Points on a hilly landscape, in no order, each with its height.
From any point a climber steps to the highest of the 2 points nearest to it. It stops when none of these is higher. Distance is the straight distance between rows; heights are no part of it.
J_391 height 31.6: [-27  -8 -13   3  19  -9 -21   2  20  37 -12  -1   4  -6  28  -1   7  -1
  14  11]
J_760 height 25.3: [ 14  28   3 -32  14 -11   0 -19 -19 -10  18   3  19  -3  -6  19  -9  13
  -1  -5]
J_181 height 29.9: [ -6  -4 -17   6  13 -25  17  19 -17  -4  -1  11  -1  -3   6   8 -10 -10
  -5 -23]
J_849 height 25.9: [-13  19  -5 -20  16 -17   3   6 -12   4   0  20   7  -6  21   3  -6 -12
  -3 -16]
J_116 height 33.8: [-14  -2   3  20   6  15  12   0 -18 -22 -17  -6  15   3  -4 -18  27   6
   0  17]
J_901 height 53.9: [-23  31  -3 -33  12  21  -9 -19 -15 -12 -16 -17   8   0  -4  10   8 -15
  -3  -3]
J_67 height 29.3: [-12   6  -1   2  13  -5   9  -2   0  -4  18  13  32   6  32  -5  14  21
   1  14]
J_591 height 34.9: [-18 -19 -10  13   5  -8 -14  -2   9  27  -6  -2  -3   6  17   8 -11  21
  12   4]
J_257 height 30.1: [ 13  -5  28   2 -19   6   1  22   9  15 -17  19   8  -4 -12  -5   6  -2
   7   9]
J_902 height 29.1: [ 2  0 -2  5 -7 -3  0 11  1  1  6 19 25  9 26  9 10  1 -7 -2]
J_342 height 55.6: [-10  -1  38   2 -11 -11  -6  17  -4  -9   7  20  22  -8 -11  19  11  17
  13  -1]
J_782 height 16.0: [  7  -6   0   3 -16  10   3 -14   0 -17  27 -32 -49   0 -37 -22 -11 -15
  -3 -21]
J_450 height 39.2: [ 17  10  44  -4 -25   6   3   0   9  -2  -7 -19  -4 -19 -44   3   3   3
   6   6]
J_811 height 38.8: [-17  24   6 -29  16  -2 -28   8   6  10 -19 -17  13  11  13  24   5 -12
 -13  13]
J_517 height 6.4: [-15 -18 -26  35  -7  -7 -16   2   6   6 -14 -14  13  23   4 -12  -2  10
   2  13]
J_3 height 38.9: [  4 -36 -30  19  -4 -13  15  11  -2  -3 -20 -14 -11  -4   5 -31  -4   6
 -10  -1]
J_677 height 19.2: [ 35  -2   8  23 -18 -12  17  -3   9 -16  15 -31 -17 -13 -32 -25   3 -26
   2  -7]
J_556 height 30.8: [ 18 -19  -5   8 -19 -18  41   8  -5  -4  17 -13 -26 -12  -9 -20  -4 -18
 -15 -12]
J_762 height 44.6: [ -2 -37   9  30 -11  14  13  -1  12   5   3 -13 -16  12  13   1   7  39
   8   9]
J_269 height 9.0: [  4   2  -4   2  25  -1 -15   4  15  25  -8 -11  11  29  26  34  12   6
  -7  12]
J_852 height 42.4: [ -4   8  34   4  13 -15 -10  21 -12  13  -6  20  27   6   7  12  24  12
  26   5]
J_249 height 21.8: [ 14  23  -3 -35  21 -12 -12 -20 -18  -5 -11 -12   5  10  -6  33  -8  -4
   0 -12]
J_608 height 44.5: [-26  29  -9 -30  14   4 -33  -5  -4   3 -16 -10  -3 -13   5   2   6 -12
   0   2]
J_607 height 61.5: [  8 -13 -27   3  -8 -27 -15 -22 -14 -15  12  -2 -29  16 -11 -12 -26 -13
  15 -13]
J_141 height 17.1: [ -6  11  12 -17 -15  35  -6  35   1   3  -1  -3  17 -10 -18   1   1   1
  -5  -4]
J_77 height 21.4: [-15  -1 -21  -3   9  25   0  13  11   2  -9  13  -3 -13   9 -17  14 -19
 -10  -2]
J_832 height 24.2: [  8  -9  -2   1  15   1  17   5  10  13 -13  14   0   4   5  -9  -3   8
  -9  13]
J_72 height 47.4: [ 10   4  37  13 -16  -9 -11  26  -3  -8   6   5   6 -13 -22  15 -13  13
  -3  -5]
J_654 height 43.5: [  4   6 -31 -10  10  10 -25  -8  -1 -21 -15   4  -8   3  -1 -24  -4 -25
   1  -3]
J_525 height 12.1: [-14   5  15  -1  26  18 -15   1   5  16  -5  -6  25  -1  20  44  28   4
  -2  -1]
J_717 height 26.7: [  2   3   0  -3   2  -1   1  16  -2   8 -11   3   8   3 -23  -1  -4  -7
   2   9]
J_841 height 33.7: [ 12  -1  -4 -13  -9  -5  13   1  -5  -4  -3   1 -19   5 -18 -36  -9  -4
  -2   3]
J_868 height 36.8: [  1  14  -4 -38   4  30   5  -6 -16 -15 -11 -17 -15   0 -28 -12   8 -21
   5 -14]
J_393 height 10.1: [ -3   5  -4   5  18  21 -21  12   0  18  -8 -16  21  11   2  35   4   9
  -9  -1]
J_86 height 45.3: [-19  17  26   9  -8  -7 -15  15 -26 -13  -2  -1  38   0 -15  24   6   9
   9  -5]
J_444 height 20.9: [ -8  20  -7 -35   5  -1  -6   9 -16   0   9  -4  -9  18   7  19  -5   5
 -23   1]
J_30 height 14.4: [ -3  16  19 -20 -13  13   7  10  -6   8  13  -5  25  -2 -17  13   3   8
   4  -7]
J_111 height 35.6: [-18  22  -4 -23   9   5   2 -23  -6   8  -9   8  -5  12   6  -4 -13 -25
  -6  10]
J_975 height 15.6: [-10  10   6  -9  21  22   4 -17   2  25  -5   9  22   0  11  29   5  -7
  -4  -6]
J_142 height 22.6: [-23 -23 -19  11 -15 -26 -10  -6   7  -5   8  13  11  -8  37   0  -4  20
  12  -5]
J_471 height 47.1: [ 21 -22 -11  26  -6 -13  29 -17   3  -7  -4  -9 -17  -8 -13  -8 -14  10
   0  -7]
J_805 height 34.8: [ 21 -26 -29   6 -22  -4  32  10  -1 -13   3 -13  -9  -2  -3 -39  -9 -11
 -10   2]
J_926 height 42.7: [ 12 -34 -14  35  -3 -14   9  -7   7  11 -26 -15 -15  -8   3  -5  -6  15
  -2  -1]
J_445 height 36.9: [ 15   3  -4   5 -16   1  12  13 -11  -3  14  -2 -20 -11 -13 -15  -6  15
 -10   0]
J_327 height 28.0: [-13  -7 -22  12   5 -11   3 -13  17   9 -13  14  -7  17  26   1   2 -17
   1  14]
J_213 height 58.1: [-32  -6  -1  15   9  -2  -6 -21  18   5   6  -1  15  10  44  -3  32   5
  16  23]
J_280 height 31.4: [ 26   9   0 -18 -13  10  13   2   7 -10 -10  11 -25  15 -21 -11   0  -3
  -8  19]
J_904 height 25.8: [  6 -11  -6   2  12  14 -13  23  18  -1  -8  26  27   7  25   1  21  -6
  -4  13]
J_455 height 42.9: [  9 -15  21  30 -14 -13  -5   4   5  12   9   5   8 -12 -11  13 -11  21
  13  -5]
J_439 height 15.1: [  5   8   5 -15  -3  16  -2  -2  -8  -6  18 -27 -39  -9 -30   0 -15 -11
 -11 -18]
J_837 height 22.4: [ -7  -8  -4   4  32  -3 -12  -8  18   3  -1  15   2  -8  52   8  25   6
   2   2]
J_697 height 44.2: [  2 -10   6  19 -14  19  12 -11  16  -3   5  15 -14 -16 -14 -13 -15   9
   5   1]
J_874 height 28.7: [ 22   8   2 -10  11  -7   1  -6 -21 -18  18   8  -2  -8 -16  16 -16   4
  -5 -21]
J_447 height 35.5: [  2   3   4  -3  -2   7 -20   1  -9 -25  -5  16   6  -6  -7  12  -1  21
  -8 -12]
J_74 height 30.0: [ -8  17   5  -6  16  13   7  -9 -16  -8 -20   6  17   9   4  -3  14   4
  -1  18]
J_911 height 13.8: [  6  20   7 -25  -9  22   7   4 -12   4  10 -31 -19  14 -33  20 -13  -3
  -4 -20]
J_32 height 51.2: [ 22 -10 -24  -1 -20 -16 -14  -6  14  -2   5  24 -13 -10 -18 -16 -25 -15
   6  -3]
J_715 height 19.0: [ -3  -1   5  -7   1  40  -2  14   9  -4  -6  10  -3 -13 -10  -2   5  -4
 -12 -18]
J_251 height 18.0: [ 23 -12   5  21 -27 -15  -2  -1   4  -1  10 -31 -21  -4 -29 -15 -17  -1
  -8  -2]
J_906 height 25.4: [ -3 -18 -11  10  14 -12  -4  -6  11   8 -27  27  -4   6  32   1  19   5
  10   5]
J_823 height 27.7: [  7  -4   0   7 -14 -23  34   1 -14 -16  14  -4 -29  -9 -18   0 -25 -27
  -2 -16]
J_644 height 40.3: [ 13   1  22  10 -21   2  19  -6   6  -7  16   6 -15 -19 -11   1  -3  11
 -14  -5]
J_103 height 18.9: [ -3  13  -3 -21  15  22   6   0  -8  -2   3   6  11   4   5  32  -8  -3
 -23 -10]
J_593 height 37.2: [-15  -5   3  27  -3  26  31  -1   1 -10  -4  -3  -5  -4   0 -13  15  13
  -5  14]
J_576 height 17.0: [ 16 -22 -17  20 -29  -5   4  -8  11 -14  21 -40 -38  -3 -25 -24 -19 -22
  -3  -8]
J_57 height 27.2: [ -3  -3 -28   7   9 -34 -11  -1 -10 -14 -15  14   6  -3  19  -1  -4  -2
   0 -11]
J_312 height 35.1: [-16  11  11  10  11  -1   1   1   3  21  36   4  18  18  39   7  17  26
  16  17]
J_965 height 48.1: [ 22 -27   6  28 -11 -12  12 -15  15  10  -1 -14 -17  17   7   3 -11  41
  -3  11]
J_337 height 39.1: [-13  11   6   3  15  -8 -27  -3 -18 -15  -7   6  23  -6   4  23   5   7
   5  -7]
J_437 height 34.4: [ 25  -5  35  -7 -11  15  10  12  13  16 -18  -2   7 -16 -28   7   7  -5
  -5  -4]
J_114 height 20.8: [ -6  11  12  -7   8   2  20   3  -8   4   0  24  14 -28  -2   0  -3 -11
  -1 -10]
J_373 height 19.1: [  4   3 -13 -22  26 -11  -9 -17  11  -2  -3  22   7 -16  40 -15  21   5
   6  17]
J_2 height 43.6: [ 16  14  37 -12 -10  18   5 -20 -10 -15   0 -23 -11 -23 -39 -10  -4   2
  12  -6]
J_33 height 8.0: [  4 -10  -5  24  16  -8 -33  -1  27  16  -8   5  22  21  32  24  14  -4
   9  19]
J_442 height 41.0: [-18 -26 -16  30  -1  20  23   3  14  -2  11  -8   1  13  19  -5   7  25
  -6  17]
J_51 height 22.3: [ 25   9  26 -22  -8  -3  26   3 -13 -19   9  -7 -13   7 -38   0  -3 -12
  -4  -6]
J_40 height 24.9: [ -7 -15 -39   4 -12 -37 -10 -19  -7 -14   5   3  11   4  30   2 -13   5
   8   1]
J_825 height 23.6: [ -8  -3 -16  -4  -8  30 -18  13  24   6  -6  20  11   0  17   4   1 -10
 -13   3]
J_130 height 46.9: [-13 -17   5   3  21  -9 -13 -21  29  20   6  -6   1   3  60  -9  37  -5
  29  28]
J_90 height 20.6: [ 39  12  21   4 -15 -10  31  -1  -4 -12  10 -13 -18  -3 -27 -15  -4 -27
  -4  10]
J_189 height 24.8: [ 12   7  10 -11  -7 -15  33  10 -26 -14  23  -1   2  -9 -18  -2 -10 -24
  -6 -17]
J_59 height 41.8: [  2  16  -2 -39  13  14  17 -13 -11   2 -12   2   2   6 -16  -8  -2 -13
  -1  -2]
J_783 height 44.1: [-22   5  13  18  27   5   3  -8   4  18  20  -4  15   5  46  -3  44  19
  25  14]
J_903 height 23.5: [-19  13   8 -17   1   6 -18  24  16  27  -5   9  15   1  -1  -7   2  12
   5  15]
J_984 height 34.3: [-15  17   8  -6  18  10  -5   8   7  10 -24  -7  18  17  16   2  14 -12
  -6  12]
J_946 height 55.8: [ 11   2  -9  -1  -6 -23 -16 -13  -7   7   2   9 -12   4 -20  -4 -30  -6
   8   0]
J_879 height 12.2: [ -4  14  20 -21 -19  13  12  10  -7   5  27 -19   4  -3 -24  11 -24  -2
  -7 -14]
J_115 height 7.1: [ -5 -19 -19  41  17 -10 -15  -7   8   0  -6 -11  16  25  24  11  14  12
   8  14]
J_999 height 5.8: [-16  -9  -9  24 -15  -3 -12  20 -12 -14 -14  -5   6  10  -5 -21 -10   2
  -8  11]
J_819 height 33.4: [ -4  -4 -17   3 -11  -9  10  12  -7  -2  19  13   1   0   6  -9 -17   5
   2  -5]
J_861 height 56.9: [ 16  -9 -13   8 -30 -16 -10 -15  -1 -21  38  -3 -33   9 -25 -16 -23 -14
  12  -9]
J_334 height 47.0: [ 21  -4 -35 -15  -3   2 -21   3   5  -4   5  17  -2  -3  -5 -33 -11 -18
   3  -4]
J_264 height 31.9: [ 15   9  20 -15   6   1 -10   0 -17 -18  -2   3  13 -20 -11  25  -2  12
  -1 -33]
J_629 height 22.8: [-25  25  -3 -27  -5  -4  -8  11 -11  -3  11  16 -12  -2   6   1  -9  -8
 -12  -5]
J_389 height 38.3: [ -1 -11  -4  19   8   6  -8  -3   3  18  -3   4   8  -7  -2  10 -20  19
   5 -16]
J_13 height 27.1: [-16  -6   8   1   6  12  -8  10  21  35 -10  15   8   4  20   6  18   5
   9   4]
J_357 height 40.6: [  3   8 -14 -20   9   9 -15 -17 -17 -18  -9 -10 -17  10 -18 -18   1 -23
  21  -4]
J_779 height 31.1: [-30  12  -7  -8   0  -9   1 -10   6  21  -5  11  -1   8  25  14   6 -19
 -11  15]
J_16 height 49.2: [  0   6  18  -2  -9  19   1 -14   0 -12  -2   4 -16 -29 -27 -26  -3  -4
   5  -2]
J_75 height 51.8: [ 17 -19  10  29 -12 -23  27  -5   2   2   7 -12 -33  -1  -6   2  -5  23
 -21   1]

Call two points neighbours if one is among the 2 nearest of the other. Go from one point of each pair to the other, from neighbour to neighbour, staying as high as possible. Name the lowest point that can't be avoided.
J_607 / J_901: J_868
J_75 / J_59: J_74
J_16 / J_342: J_903

For each start below, name the point where the climber stops.
J_903: J_342
J_911: J_75
J_879: J_213
